Each row is a point on a landscape with many peaks, with its height.
A climber steps from a point to whichever of its 2 nearest points has the largest rise for the distance, and stops where none of them is higher. Distance is the straight distance between rows; heights are no part of it.
k_673: -2  -28  -29  17  17  -17  25  17  -27  42  -17  5  5  -7  -16  39  11  -6  4  -27  -14  -11  29  31  28  -16  -27  12  -17  (h 91)
k_892: -27  -29  -31  -13  -1  13  -23  12  24  -30  -2  -7  13  34  0  -26  34  1  51  -15  -7  -8  -27  -7  -15  9  13  0  -9  (h 212)
k_151: 21  -24  -15  -9  6  -11  -41  -20  43  -21  14  -27  -8  18  29  -31  12  -27  48  -7  -3  -20  -12  -7  11  14  35  -12  5  (h 383)
k_293: 78  14  -17  -3  -11  -20  -25  10  30  4  -4  17  -31  1  34  -18  -17  -20  13  -4  14  -1  5  -19  11  -7  20  4  -15  (h 518)
k_11: 12  -18  14  6  11  -32  22  -24  4  31  9  -3  -8  16  23  5  -17  12  31  -22  -10  3  29  36  27  -16  -4  -14  -5  (h 516)
k_474: 41  6  -40  -13  -7  -11  -17  32  -6  15  -6  34  0  36  -10  -5  0  5  2  -13  -13  21  9  -1  -21  -8  -8  -9  -36  (h 457)
k_769: -24  15  26  -16  -19  -11  -4  21  3  18  -9  -2  -41  -48  -10  -17  -24  -23  -45  14  -9  15  -3  -9  18  12  21  22  16  (h 267)
k_214: -19  -4  -15  -16  13  25  -34  10  -11  25  1  14  -4  -16  -46  -15  10  6  4  24  -19  14  7  18  -14  6  -4  -6  0  (h 227)
k_678: 33  22  -20  20  3  27  -10  25  -50  10  24  -5  -10  2  4  36  32  -1  -32  17  2  12  -7  13  13  21  -34  -12  -26  (h 438)
k_932: 20  42  1  0  19  12  -13  17  -22  -5  -25  25  4  -26  -6  6  4  2  -31  15  0  11  -6  -42  -11  -17  23  32  6  (h 250)
k_114: 33  10  -42  4  14  -1  -32  25  -32  15  11  -20  -17  20  -16  -3  -12  -13  -32  43  -27  41  16  -10  11  -14  29  -7  -13  (h 261)
k_464: 11  -1  -6  1  -16  -19  19  -9  23  -18  6  -25  -9  23  41  -1  -6  32  50  -40  37  -18  -23  57  14  7  1  -39  -25  (h 176)
k_979: -4  -2  -20  10  -2  25  -42  8  -24  35  27  16  -10  -7  9  -13  -3  -7  -12  49  -16  24  14  26  -9  12  -5  -20  -6  (h 238)
k_150: 12  -14  -31  -3  3  -26  12  23  -14  -42  33  -37  37  22  23  5  14  -16  -20  -43  -16  8  -26  -7  -15  17  16  -7  -21  (h 445)
k_782: 36  4  14  22  38  -6  11  -37  14  6  2  -19  -50  13  25  -3  -6  -6  33  -3  10  4  6  4  29  -10  25  -2  7  (h 619)
k_574: -20  4  50  41  -4  9  39  -23  8  -8  4  -29  14  2  7  20  13  20  18  5  34  -22  17  15  12  13  -16  -10  32  (h 483)
k_482: 23  -5  55  24  4  -20  16  -50  32  12  -1  7  -7  14  42  -10  -42  -22  -10  15  6  0  40  7  14  -9  15  10  34  (h 147)
k_967: 40  2  -37  -45  -5  1  -41  21  11  26  -18  30  -18  8  -28  -26  -15  7  7  0  -11  27  21  17  4  -10  8  -1  -25  (h 487)
k_767: -43  -24  2  4  8  -18  -4  -6  -16  27  -1  12  20  -35  -36  3  -16  -23  -31  21  -30  1  -2  -53  -23  -26  9  26  29  (h 148)
k_594: -38  -26  42  -11  -10  -22  50  -29  8  1  -2  -45  19  -34  -11  10  -21  -2  5  -15  14  -12  14  4  23  -8  4  -1  43  (h 464)
k_169: 26  -3  -47  32  22  8  -20  28  -62  30  0  -21  -26  18  -12  40  11  -14  -29  39  -12  32  -1  0  18  -9  7  4  -21  (h 274)
k_347: 43  24  -27  0  -47  23  -42  43  25  -13  -1  17  -8  -4  35  -26  5  -24  10  6  32  -17  -8  -1  22  11  14  10  -2  (h 351)
k_373: -25  8  32  -21  -4  5  -14  -9  -26  8  44  -45  -17  -38  -9  -20  -3  -17  -20  19  -16  16  -16  13  17  22  20  -29  24  (h 419)
k_710: -14  8  -27  -12  28  3  -21  28  -13  10  -11  22  40  -28  -51  9  13  -10  -51  25  -43  -1  17  -39  -33  -18  2  14  0  (h 160)
k_861: -23  -3  28  16  15  14  5  -14  12  1  -36  19  7  -11  -19  -2  7  24  26  11  18  -11  2  -29  -6  -23  0  50  33  (h 515)
k_315: -3  -23  -24  -12  6  -16  -30  21  -24  37  28  -11  7  5  8  -4  6  -14  12  0  -42  14  25  40  23  3  11  -27  -9  (h 152)
k_417: 17  4  8  4  24  4  24  -6  6  -12  -22  -15  -18  -17  1  2  -7  2  25  -19  23  -1  3  5  23  -10  16  19  14  (h 573)
k_69: -11  -14  -42  11  18  7  -20  27  -12  33  -7  49  27  -18  -25  17  10  -10  -39  29  -38  -6  37  -13  -31  -13  -32  17  -13  (h 170)
k_247: 0  -15  -37  -30  -13  -17  -31  38  -23  11  22  -55  12  -2  -5  -9  6  -24  6  2  -29  16  5  31  41  1  37  -28  -5  (h 157)
k_822: 7  5  16  20  -38  8  6  13  8  -16  5  5  38  13  43  -1  8  -26  -5  -13  30  -36  5  19  -3  19  -13  7  21  (h 341)
k_514: -11  -16  11  13  -19  -12  -10  13  -5  -2  31  4  46  0  27  -4  9  -50  -32  2  -23  -14  27  1  -17  17  -7  0  27  (h 473)
k_497: -6  -3  5  -8  3  -10  13  -10  45  -16  -35  38  37  18  4  -16  -8  25  24  -15  0  -9  16  -43  -25  -29  -1  39  15  (h 424)
k_320: -3  -8  -18  19  27  19  -21  -8  17  -1  -12  53  8  20  39  0  13  -15  -3  26  -26  5  53  4  -14  -3  -18  38  14  (h 185)
k_96: -6  0  17  36  -3  -12  23  -13  -9  31  8  29  15  -14  -11  26  -11  21  -14  24  5  -11  12  -16  -26  -16  -41  -1  2  (h 328)
k_888: 26  16  38  33  -39  7  -4  -20  26  4  -2  12  -22  13  32  -10  -16  10  33  23  54  -20  -13  -8  13  -2  0  5  27  (h 301)
k_851: 15  9  26  11  -9  7  12  17  4  -27  -11  -12  29  -11  41  4  2  -52  -38  -10  17  -20  29  27  18  26  12  22  29  (h 350)
k_5: -8  18  -19  13  37  31  -5  5  -16  2  23  9  -2  -19  -6  28  36  -9  -40  34  -40  -5  27  18  -22  20  -46  -27  -25  (h 485)
k_908: -13  4  61  1  -39  -14  23  -23  33  17  -6  10  2  -24  11  -10  -41  7  -7  9  23  -13  33  17  15  2  -12  6  33  (h 393)
k_606: -31  7  10  22  52  10  21  -14  -13  -27  10  -21  -8  10  -13  9  32  -6  -2  -8  -31  6  8  -5  -1  12  11  -3  0  (h 514)
k_278: -29  -31  -18  37  9  -15  36  -1  -9  19  -17  25  -3  25  -19  41  21  8  9  -23  -39  -17  43  17  22  -12  -42  5  -47  (h 101)
k_826: -10  7  34  31  33  11  -12  -45  -11  3  36  6  -8  5  43  -14  -27  -17  -33  47  -18  20  14  -14  -36  8  14  -5  28  (h 162)
k_651: 21  -31  -16  -11  -25  -15  -29  -2  26  8  -3  -18  -14  4  27  -16  2  -25  53  -16  25  -25  -21  1  33  -4  19  0  6  (h 371)
k_968: 0  -1  17  -10  -12  -18  -2  2  25  -6  -13  30  28  -10  17  -21  -19  -18  -6  -10  -9  -6  20  -27  -17  -15  10  31  22  (h 439)
k_450: 27  23  -9  23  28  26  -5  11  6  -28  -17  26  -7  7  47  8  26  -14  -4  12  3  2  38  8  0  12  -8  22  6  (h 191)
k_24: -17  22  -10  0  -26  -2  24  -2  21  2  -6  44  19  31  -37  10  -1  44  3  -20  0  -16  1  0  -43  6  -47  -37  -41  (h 280)
k_517: -17  -8  16  1  -26  -13  23  -15  34  16  -20  43  33  5  -19  3  -23  41  20  1  21  -5  13  -40  -13  -33  -23  21  21  (h 405)
k_768: 19  41  -2  -1  -23  36  -26  9  -23  0  35  27  9  25  -17  10  23  29  -20  4  16  0  -50  -24  -31  17  -34  -10  -26  (h 233)
k_662: -34  5  -18  -4  60  11  17  1  -29  -26  11  -46  -11  2  -47  15  36  -15  -21  -14  -22  19  -10  -10  13  -2  32  -16  6  (h 489)
k_175: -34  -15  -2  -15  4  -6  -5  11  3  12  6  17  48  -41  -39  2  7  -14  -26  7  -36  -24  8  -34  -41  -11  -14  7  14  (h 155)
k_609: 32  12  -19  -2  -30  10  -37  18  12  -4  19  15  -6  25  23  -23  8  -6  30  4  19  -2  -30  -23  -14  2  6  -9  -1  (h 366)
k_201: -30  -13  10  10  -29  -6  -2  -21  25  42  2  63  23  -8  -15  -14  -33  17  3  19  1  -11  22  -17  -25  -24  -32  17  22  (h 382)
k_383: -30  12  -5  12  5  18  14  9  8  -16  -41  33  18  2  -27  9  28  33  27  -10  12  -20  -7  -23  -20  -6  -19  29  -5  (h 486)
k_306: 14  8  12  -21  -1  -9  30  -10  -8  -21  -8  -29  -6  -1  -11  2  -11  32  16  -21  24  8  -34  2  -6  5  -5  -19  -14  (h 354)
k_418: 44  2  -40  -49  4  1  -21  24  13  -26  -22  -40  -24  -19  -4  -19  -7  -6  15  -6  18  13  -18  15  32  3  41  -7  -22  (h 323)
k_162: 13  -3  6  2  33  -29  40  -9  -12  5  10  -16  -1  2  12  8  -12  -7  -3  -33  -25  15  28  20  8  -7  4  -18  -6  (h 490)
k_264: -35  -21  -3  2  11  -18  49  -18  6  -54  -12  -45  5  -1  6  14  5  30  16  -33  16  -8  -31  37  0  16  11  -7  -21  (h 441)
k_746: -4  -21  5  3  -5  -26  9  2  -5  -24  38  -26  50  16  26  -6  9  -37  -13  -26  -25  -4  1  -10  -19  12  17  -9  19  (h 460)
k_283: -27  -7  -30  -5  -8  0  23  21  0  -14  -35  22  29  5  -46  20  16  29  4  -34  8  -24  -18  -11  -28  -6  -29  8  -31  (h 502)
k_950: -2  27  9  10  -35  33  -19  10  -25  29  8  33  -8  -27  -25  4  0  16  -6  24  33  -11  -35  -5  -13  2  -33  -4  4  (h 197)
k_460: -43  -3  14  -16  -2  3  -20  4  -7  -1  32  -18  10  -38  -14  -28  -1  -37  -36  23  -37  13  12  -3  0  16  25  -8  33  (h 435)
k_998: 46  19  -25  -7  -20  -18  -14  43  -35  9  27  1  16  -11  -1  4  -14  -20  -62  5  -24  29  7  -16  -5  2  3  -7  -25  (h 517)
k_45: -28  -34  -30  -42  23  27  -20  10  -5  -13  -27  -35  -11  -7  -36  -10  27  4  49  -6  0  5  -19  14  24  2  18  6  -2  (h 500)
k_725: 55  16  -20  -10  -19  -14  -18  38  2  0  6  5  -2  -5  21  -18  -17  -22  -21  2  -7  19  4  -17  3  -5  22  5  -15  (h 548)
k_754: 32  21  -39  -1  8  14  -43  18  -38  27  15  6  -17  9  -15  3  -9  5  -43  52  -27  39  26  22  -12  5  -10  -25  -32  (h 249)
k_496: -31  16  -16  -36  27  10  -8  16  -11  -25  28  -32  29  -34  -38  -13  7  -25  -49  8  -35  19  5  -20  -3  2  29  -16  19  (h 450)
k_50: -4  -6  2  31  13  9  1  0  -45  46  16  -7  -16  -32  -15  33  6  -6  -24  28  -1  -2  -2  14  1  2  -27  -9  -5  (h 385)
k_545: -25  -28  -37  -37  -17  -5  -1  8  4  -26  -14  0  19  26  -14  -10  9  18  37  -30  7  -4  -45  3  -26  3  -7  -14  -27  (h 202)
k_255: 42  14  -24  -40  -49  8  -35  35  21  -18  -13  -18  -26  -28  19  -26  -12  -14  5  -5  33  1  -35  8  34  16  23  -5  -21  (h 337)
k_40: -16  -2  5  2  13  9  1  -10  -29  -12  -11  -11  -27  32  -65  21  31  20  -15  -14  -31  -4  -15  -2  -23  14  -14  -24  -48  (h 33)
k_68: -1  -8  17  -13  -17  -23  23  -20  22  -49  4  -23  41  21  28  -9  -10  19  15  -16  20  -5  -34  -31  -27  0  10  -4  7  (h 459)
k_896: 9  34  56  12  -49  14  2  -8  16  -22  -3  0  4  -6  30  -7  -9  14  2  12  55  -18  -34  -34  0  4  0  15  28  (h 284)
k_659: -22  -21  -17  26  39  -14  30  -8  -10  18  -19  36  1  18  -33  33  14  2  -17  -6  -54  -2  37  -13  -11  -19  -31  13  -36  (h 113)
k_277: -2  -4  13  11  33  10  29  -21  25  -13  -50  -2  -3  -5  -9  4  3  10  26  -18  22  -12  12  -17  30  -31  15  58  30  (h 542)
k_523: -21  2  2  15  60  -9  34  -16  -8  -15  -7  -13  -2  -7  -2  14  4  -34  -24  -23  -2  4  31  -9  24  -23  32  15  38  (h 370)
k_230: -20  20  28  -3  -68  -15  -1  8  7  44  25  39  -14  -27  16  -16  -37  -8  -25  8  4  -12  5  25  -1  16  -33  -27  4  (h 305)
k_142: 20  8  -17  -23  36  -14  1  2  10  -16  -3  3  -4  12  -5  -17  -7  -8  -7  -14  -27  30  13  -24  -17  -12  31  0  -8  (h 404)
k_895: 12  -5  7  4  -15  -24  26  -22  51  -58  0  -18  20  34  48  -13  -13  30  27  -21  39  -17  -28  9  -21  13  12  -16  -8  (h 479)
k_135: 3  -10  -39  1  6  11  -32  20  8  28  -9  58  14  -6  6  -13  -6  -15  -19  24  -32  12  51  4  -8  -13  -11  33  1  (h 178)
k_316: 7  -3  -11  -24  -9  11  -19  -21  32  35  -7  55  -11  12  -12  -36  -19  27  40  -8  -4  8  13  19  0  -23  -17  5  -1  (h 616)
k_988: -14  -24  -14  -11  -11  -22  19  -9  11  -5  -8  -15  -2  34  2  2  -1  30  57  -40  7  -10  -23  26  7  -5  -8  -28  -29  (h 188)
k_92: 13  40  6  35  -19  32  1  0  -23  16  16  39  -5  14  -8  24  14  36  -3  25  33  -11  -33  -17  -27  4  -52  -7  -12  (h 215)
k_812: 1  -25  -18  -13  4  -12  -11  17  -17  -3  21  -57  3  5  22  -1  16  -14  28  -30  -4  -1  -23  35  31  14  26  -29  -3  (h 161)
k_60: 40  39  -22  -40  10  36  -28  31  -18  -17  -19  -27  -19  -14  -44  -4  5  16  -25  7  13  26  -3  23  11  14  17  -4  -20  (h 214)
k_35: 11  3  10  -41  -8  3  21  -20  -12  -58  11  -46  2  2  9  5  -9  35  3  -17  44  7  -79  -9  -9  16  1  -9  -23  (h 381)
k_226: -2  23  -21  -8  48  21  -35  -5  -11  -8  7  -27  -28  9  -34  -19  1  -12  -14  43  -13  42  -6  -28  14  -23  58  -3  16  (h 199)
k_400: 37  21  -32  -57  -20  18  -43  26  15  -39  -14  0  4  2  -3  -31  0  17  6  2  19  14  -44  -18  -20  6  18  -6  -26  (h 402)
k_49: -3  4  4  -25  -41  -9  38  -15  36  10  -12  17  18  1  -5  -2  -34  56  29  -20  42  0  8  14  2  -9  -24  -28  -4  (h 349)
k_694: -13  5  25  29  13  -6  53  -13  7  -36  2  -36  11  -1  16  18  13  20  12  -31  22  -14  3  28  2  23  -5  -7  1  (h 465)
k_424: -2  3  0  5  9  -9  34  -14  5  -76  5  -39  -4  22  20  10  6  32  1  -31  21  6  -62  11  -14  17  20  -6  -42  (h 413)
k_730: 4  4  -9  -36  6  -14  -16  11  -10  -16  5  -5  23  -6  -12  -17  -6  -16  -21  0  -24  27  -21  -61  -21  -16  36  4  10  (h 425)
k_677: -24  1  -28  -25  -38  -16  39  -17  44  -12  -7  18  16  40  11  -1  -28  61  41  -35  31  -8  -13  40  -7  2  -14  -47  -29  (h 326)
k_876: -33  -16  -13  -20  11  22  -16  12  -23  -17  0  -37  -7  8  -45  3  41  11  26  -7  -16  5  -34  10  -2  20  0  -15  -19  (h 474)
k_307: -4  30  -30  -15  55  21  -21  15  -6  -26  -30  -5  -11  5  -41  -6  21  2  -17  15  -15  30  3  -35  5  -26  49  17  5  (h 208)
k_106: 18  -15  -21  -33  -23  14  -39  0  35  32  -22  30  -24  -10  -5  -35  -13  0  43  -3  9  -3  3  16  37  -23  4  22  2  (h 569)
k_866: -23  13  -37  -24  48  14  0  21  -17  -35  7  -38  24  -10  -57  10  31  -6  -48  -9  -33  12  -4  -22  -5  3  23  -15  -10  (h 467)
k_996: -7  -11  -19  51  9  8  13  15  -34  -8  14  -5  -3  31  32  44  49  -18  4  5  -14  -7  5  -1  11  15  -28  3  -15  (h 306)
k_308: -9  10  38  -4  -15  7  1  -11  -24  21  26  -18  -17  -38  -12  -5  -9  4  6  12  7  5  -16  19  6  10  -9  -22  14  (h 399)
k_231: 43  31  11  -15  -33  -12  -36  10  42  -4  -8  40  -19  -7  35  -42  -28  -19  -2  10  10  -6  1  -32  -11  3  20  13  -2  (h 488)
k_716: 2  0  5  -56  -3  -7  -4  -20  21  20  -1  24  -8  11  -22  -28  -22  34  34  -18  -12  14  7  31  -13  -5  -16  -30  -18  (h 566)
k_911: -22  -20  -15  9  12  -15  -18  8  -36  44  27  4  -11  29  4  21  18  4  23  0  -39  5  12  39  7  4  -17  -40  -23  (h 146)
k_233: -4  -26  -15  -11  14  -21  41  -4  -9  19  -34  -15  -3  -10  -43  29  -5  24  17  -45  6  -3  11  25  28  -18  -20  11  -18  (h 81)
k_776: -20  -29  -10  -50  16  -18  40  -19  -5  -15  -49  -27  -8  -4  -55  23  -10  43  11  -41  9  -2  -12  33  4  0  -13  -15  -39  (h 69)
k_63: 9  36  24  13  37  27  2  -14  -30  -6  19  -16  -26  -11  -10  3  5  4  -15  21  4  25  -23  -14  2  5  17  -3  12  (h 179)
k_74: 10  -14  -24  -46  21  -6  15  -8  -2  -38  -54  -22  -33  19  -35  6  -4  30  12  -41  5  10  -27  20  -3  1  14  -2  -50  (h 56)
k_864: 9  6  8  -20  -4  -18  -10  -3  9  -40  6  -7  36  9  24  -20  -2  -8  -2  -14  -5  2  -33  -63  -31  -6  30  10  15  (h 442)
k_552: -14  -33  -25  -10  9  13  -40  -3  31  0  -10  11  -6  26  -7  -31  26  -6  61  4  -8  -9  -9  -15  4  -15  13  23  12  (h 220)
k_601: 18  -7  0  -33  11  -11  21  -13  17  -46  -17  -37  -7  -22  23  -13  -22  -11  10  -27  27  -2  -20  2  11  -2  32  0  12  (h 538)
k_396: 3  -4  -9  -22  7  1  -6  -1  -11  -22  -36  2  -35  44  -49  4  10  23  2  -35  -26  12  -3  11  -17  10  10  -12  -63  (h 44)
k_253: 1  -8  24  19  24  -1  23  -10  2  -19  -15  -23  19  -5  18  10  5  -50  -19  -15  8  -16  33  13  27  -4  28  28  47  (h 359)
k_881: -7  -34  -17  -32  -7  9  -29  10  -7  35  -16  -4  -22  -8  -24  -12  7  6  47  -5  3  6  -14  19  32  -16  5  5  4  (h 531)
k_331: -10  20  13  44  4  26  11  -8  -1  -20  8  28  12  21  36  23  37  5  3  17  9  -22  17  2  -18  19  -43  2  10  (h 533)
k_586: 12  28  -13  8  24  37  -5  26  0  -31  -17  9  -9  2  -1  0  35  10  9  0  6  4  3  13  -2  19  -1  10  -18  (h 198)
k_880: -31  -12  5  2  7  7  13  3  18  -28  -10  0  44  -5  0  -1  19  -3  12  -22  4  -28  15  6  -21  8  -5  20  16  (h 570)
k_272: 11  -14  13  7  -29  -6  -23  6  2  19  4  -16  -36  -14  19  -11  -5  -28  26  12  18  -7  -21  5  33  -2  23  6  21  (h 353)
k_877: 14  8  3  -41  -10  18  -30  -5  13  -29  7  -12  -9  4  1  -35  4  9  30  11  12  11  -48  -29  -16  6  13  -14  0  (h 384)
k_843: -23  -11  13  2  24  4  5  -12  -22  -4  23  -36  -8  6  -19  0  27  -1  25  -8  -20  10  -25  6  -3  12  8  -19  7  (h 491)
k_939: -35  -35  -11  -13  -26  5  -33  29  13  20  -26  2  -13  -25  -13  -21  -2  -35  1  16  -7  -3  5  -16  40  -13  28  58  30  (h 240)
k_185: -1  1  -30  -8  27  -2  3  17  2  -56  6  -28  5  26  5  -13  22  1  -7  -32  -26  16  -23  6  -15  18  32  -8  -43  (h 426)
k_702: 4  2  17  20  30  5  1  -30  15  0  10  4  -39  35  27  -11  18  11  45  4  -13  2  14  24  7  12  0  -12  -9  (h 574)
k_27: -26  -14  47  48  -2  0  36  -36  7  31  9  -8  13  -14  9  29  -10  14  -5  29  21  -20  39  28  11  3  -30  -9  35  (h 506)
k_89: 3  9  46  0  -25  -2  17  -23  -3  2  7  -18  -15  -12  -10  4  -17  31  28  12  38  10  -31  -11  5  -4  -10  -12  20  (h 369)
k_921: 26  -10  -27  -78  1  -10  -20  1  18  7  -32  29  -4  11  -40  -30  -24  27  11  -28  -15  26  11  8  -20  -12  -5  -9  -29  (h 521)
k_766: -23  3  42  15  -4  -11  33  -21  -3  11  15  -6  19  -40  -25  15  -12  12  -19  18  2  -17  -4  -31  -21  -14  -22  -5  25  (h 309)
k_3: 20  -3  8  -7  17  -4  4  -14  10  -20  8  -52  -23  6  32  -8  5  4  43  -30  20  -7  -21  39  23  16  24  -29  -9  (h 168)
k_332: -5  0  46  -18  -37  -15  34  -31  52  15  -6  17  10  -15  -2  -14  -45  48  22  -3  29  7  32  -2  10  -16  -15  -4  24  (h 372)
k_798: -29  -9  47  -33  -48  -22  16  -4  28  22  -12  -6  -15  -37  12  -21  -34  -17  -1  -14  11  -13  17  38  41  12  -7  6  21  (h 415)
k_478: 34  -2  24  -9  -19  -30  31  -26  35  -33  -5  -40  -2  0  40  -8  -32  11  23  -22  48  -11  -16  10  12  2  17  -13  5  (h 507)
k_387: 5  -7  -7  -8  44  -10  2  -18  15  1  2  -1  -8  0  5  -20  -12  -35  -10  -9  -24  17  32  -12  15  -25  40  16  30  (h 387)
k_727: 28  14  3  29  -53  -2  -9  35  -35  23  20  25  -2  -12  26  18  -7  -17  -39  11  19  -1  -24  -21  8  5  -22  13  -5  (h 266)
k_47: -16  13  -19  7  -34  -10  43  -2  21  -27  -6  19  17  35  -6  11  -8  52  14  -37  28  -12  -21  18  -25  13  -25  -34  -43  (h 304)
k_428: 35  7  28  27  36  7  -12  -51  35  3  -15  13  -26  15  43  -12  -21  -36  -4  23  10  -13  30  -7  21  -11  33  32  36  (h 140)
k_999: 19  31  5  4  -10  4  -6  32  -9  -25  -19  9  25  -32  24  3  8  -18  -36  -12  12  -9  -8  -36  1  -3  27  40  12  (h 260)
k_16: -10  16  -12  -30  43  33  -29  1  9  -11  -22  8  -11  -6  -47  -25  15  16  11  20  -26  28  7  -9  -13  3  21  12  5  (h 217)
k_369: -7  -26  -21  -25  14  -20  2  -9  26  -46  9  -31  16  18  28  -22  3  -3  26  -38  -12  2  -14  22  -13  15  27  -18  -16  (h 408)
k_155: -2  -24  36  44  -6  -14  26  -36  11  23  5  10  25  37  45  28  -11  -14  2  24  11  -15  51  29  13  -3  -25  1  30  (h 532)
k_934: -2  -12  32  58  -21  15  -8  -20  -14  28  0  6  -17  6  36  10  -8  -7  15  36  45  -15  -16  -14  3  -4  -6  24  34  (h 321)
k_153: 11  23  -32  13  26  30  -4  32  -29  -16  -1  9  -4  12  -14  34  43  1  -39  13  -30  5  16  10  -6  24  -29  -12  -47  (h 462)
k_219: 0  -20  9  23  19  -5  -8  -35  19  31  8  8  -21  43  47  1  9  8  56  -6  -13  -18  29  52  38  -6  -9  -11  -2  (h 545)
k_933: -19  -32  -4  38  5  -8  -9  -16  -28  47  24  9  -9  29  31  16  1  -6  28  15  -14  -1  12  26  6  -3  -19  -11  4  (h 138)
k_221: -5  6  13  17  -79  -23  0  27  -15  38  30  18  -4  -9  26  2  -21  -23  -19  1  14  -13  -20  1  7  9  -22  -8  3  (h 283)
k_565: 4  -20  12  50  4  -7  23  -5  -22  0  17  -26  4  37  44  29  28  -22  24  -8  7  -15  5  14  18  8  -8  3  14  (h 319)
k_280: -18  -6  9  41  -26  5  -12  11  -38  46  22  3  -23  -43  10  14  -21  -21  -55  39  1  -1  -11  0  4  13  -20  2  -3  (h 361)
k_704: -14  14  33  11  20  21  -23  -27  -13  8  35  -2  -15  -11  -3  -22  -9  4  -9  39  -15  23  -15  -14  -32  11  8  -11  22  (h 169)
k_871: -31  28  24  -6  -18  -5  4  25  -6  12  3  1  -9  -69  -20  7  -13  -26  -75  14  -12  -13  -7  -28  4  9  -1  18  17  (h 282)
k_130: 35  11  -29  -37  -18  -5  -15  24  -2  -16  -1  12  8  27  -14  -12  -2  18  -4  -26  7  14  -29  1  -33  10  -9  -23  -39  (h 428)
k_355: 15  16  2  -22  15  12  -13  -1  -16  -3  8  -31  -31  -16  -20  -13  -3  -13  -4  14  1  31  -22  -13  15  -7  38  -5  14  (h 189)
k_350: 22  14  18  -4  -16  -2  -18  -5  16  11  13  32  -7  -7  23  -33  -23  -12  -1  16  -4  9  13  -7  -19  2  4  1  11  (h 461)
k_368: 14  10  -3  15  1  7  10  10  -31  18  2  -1  -12  -8  -20  24  18  11  4  -5  11  -3  -8  20  1  8  -28  -13  -17  (h 411)
k_853: -16  -23  14  35  -28  -19  12  -25  0  65  14  40  2  0  6  5  -53  21  -6  25  5  4  20  -4  -14  -23  -31  -5  1  (h 356)
k_193: 10  -16  14  19  -28  -4  -16  3  7  18  11  0  1  12  42  -8  1  -39  14  2  16  -22  13  25  22  6  5  5  25  (h 339)
k_597: 6  -8  -11  5  -25  -28  -14  29  -24  23  38  2  18  -16  16  -1  -8  -37  -48  13  -37  13  18  -6  -5  6  3  -10  2  (h 492)
k_687: -1  -13  -2  43  -25  -4  27  6  4  -13  7  -8  30  44  49  24  24  -10  19  -26  31  -35  5  25  6  17  -20  -7  6  (h 330)
k_757: 8  32  32  -3  -38  6  -17  21  7  -10  -22  18  -9  -30  20  -14  -3  -10  -17  7  26  -8  -23  -38  7  1  19  35  23  (h 270)
k_953: -9  4  29  44  10  8  34  -23  23  -11  -14  29  20  34  36  26  15  12  6  11  13  -20  52  12  -2  8  -37  11  20  (h 555)
k_937: -29  7  0  -5  -19  -3  -25  36  15  13  -28  -10  -48  -27  -4  -20  -10  -35  -43  33  -9  11  -2  -21  41  1  41  52  23  (h 251)
k_195: -3  7  33  44  -11  15  -7  -6  -36  18  22  -8  -18  -24  18  17  -5  -17  -33  33  19  -4  -25  -16  9  7  0  20  22  (h 340)
k_956: 8  8  42  40  11  -8  16  -42  -3  12  8  18  -3  4  42  4  -34  -6  -26  34  3  9  30  -12  -20  -5  -1  10  29  (h 154)
k_793: -47  -3  1  10  34  8  34  0  3  -37  -9  -16  22  -16  -33  15  32  11  -3  -22  -21  -24  -2  1  -18  12  -12  1  -17  (h 543)
k_734: -11  -35  -9  -6  35  -18  -2  -20  22  -17  9  -42  -1  34  20  -17  18  -21  44  -32  -26  -6  3  10  17  3  38  -8  4  (h 395)
k_891: -24  -36  -12  29  26  -26  23  -8  -26  48  -2  9  9  -15  -41  33  -11  -14  -25  11  -30  -6  8  -33  -20  -36  -15  18  7  (h 137)
k_670: 44  35  -3  -25  14  5  -2  14  -28  4  -3  -7  -14  -21  -38  7  -8  6  -42  -7  -6  23  2  7  -7  7  3  -17  -20  (h 226)
k_692: 9  -22  -39  51  13  15  -17  15  -54  22  14  -7  -20  23  34  50  23  -20  -14  38  -8  22  -3  -3  7  -2  -20  6  -12  (h 289)
k_345: -20  16  8  26  -4  8  21  -22  2  17  -11  51  -25  40  -35  19  3  46  7  9  -15  -8  19  14  -25  4  -51  -28  -48  (h 252)
k_266: 24  -6  -29  -43  20  8  -16  8  27  -23  -33  -2  -13  -6  -11  -26  3  6  34  -15  8  7  -3  2  7  -5  24  12  -12  (h 310)
k_78: 26  30  0  4  -28  7  -10  27  -32  13  30  18  20  -9  -9  16  3  3  -45  0  9  -4  -25  -23  -17  10  -35  -3  -21  (h 248)
k_991: -8  25  2  30  19  22  -4  -2  -13  -17  30  31  14  9  27  27  34  2  -29  30  -28  -7  15  -13  -39  19  -47  -11  -11  (h 509)
k_353: -36  -26  48  17  0  -7  24  -39  4  25  4  -22  9  -19  -1  8  -12  -16  2  4  3  -19  37  32  27  -1  -1  6  48  (h 484)
k_590: -27  -44  -10  -19  -16  6  -23  3  18  13  -21  21  11  -4  -16  -24  3  -9  38  1  0  -9  -6  -26  10  -26  2  45  32  (h 229)
k_629: -17  4  13  14  -37  -14  1  -14  -16  62  31  32  -2  -8  4  8  -29  19  4  16  5  -9  3  28  -8  -6  -38  -41  -1  (h 329)
k_37: 31  -8  21  15  8  2  -6  -31  47  -4  -18  12  -4  19  31  -14  -5  -9  31  0  22  -24  23  2  17  -11  9  31  24  (h 134)
k_93: 39  42  -20  -10  11  46  -25  35  -16  -34  -8  -13  -13  7  -17  3  31  27  -12  -2  19  14  -24  5  3  26  3  0  -38  (h 206)
k_267: -25  18  27  -1  1  4  16  0  -13  6  22  -18  29  -66  -28  21  5  -16  -60  13  -13  -32  -24  -37  -15  -9  -14  4  18  (h 295)
k_341: -30  -17  44  -45  -35  -12  36  -23  13  -6  -20  -28  2  -45  1  -11  -34  8  18  -6  32  -12  0  12  32  4  -6  -4  23  (h 440)
k_488: -2  -8  -3  12  33  -33  36  -14  -6  30  -8  25  11  -1  -47  34  -15  11  -34  -3  -40  0  23  -31  -38  -33  -28  -3  -20  (h 125)
k_608: -30  -28  -16  -2  -22  -12  18  16  5  5  -10  17  45  -4  -18  8  4  3  17  -24  5  -23  2  -15  -13  -14  -28  12  12  (h 544)
k_738: 28  51  -6  -9  23  12  -14  19  -25  2  -7  7  -16  -34  -20  6  -13  -11  -70  21  -8  29  12  -18  9  -6  26  6  -1  (h 239)

For each start below, name the point where the climber stops.
k_193 | k_725
k_418 | k_316
k_320 | k_953
k_896 | k_953
k_74 | k_953
k_24 | k_27
k_428 | k_822
k_214 | k_822

Call two points neighbours if one is among the 2 nearest of the other. Go from one point of each pair to the other, from neighbour to neighbour, staying as high as possible. Name the lowest point that can't be avoided.
k_606, k_782 | k_383
k_782, k_27 | k_306
k_316, k_417 | k_876
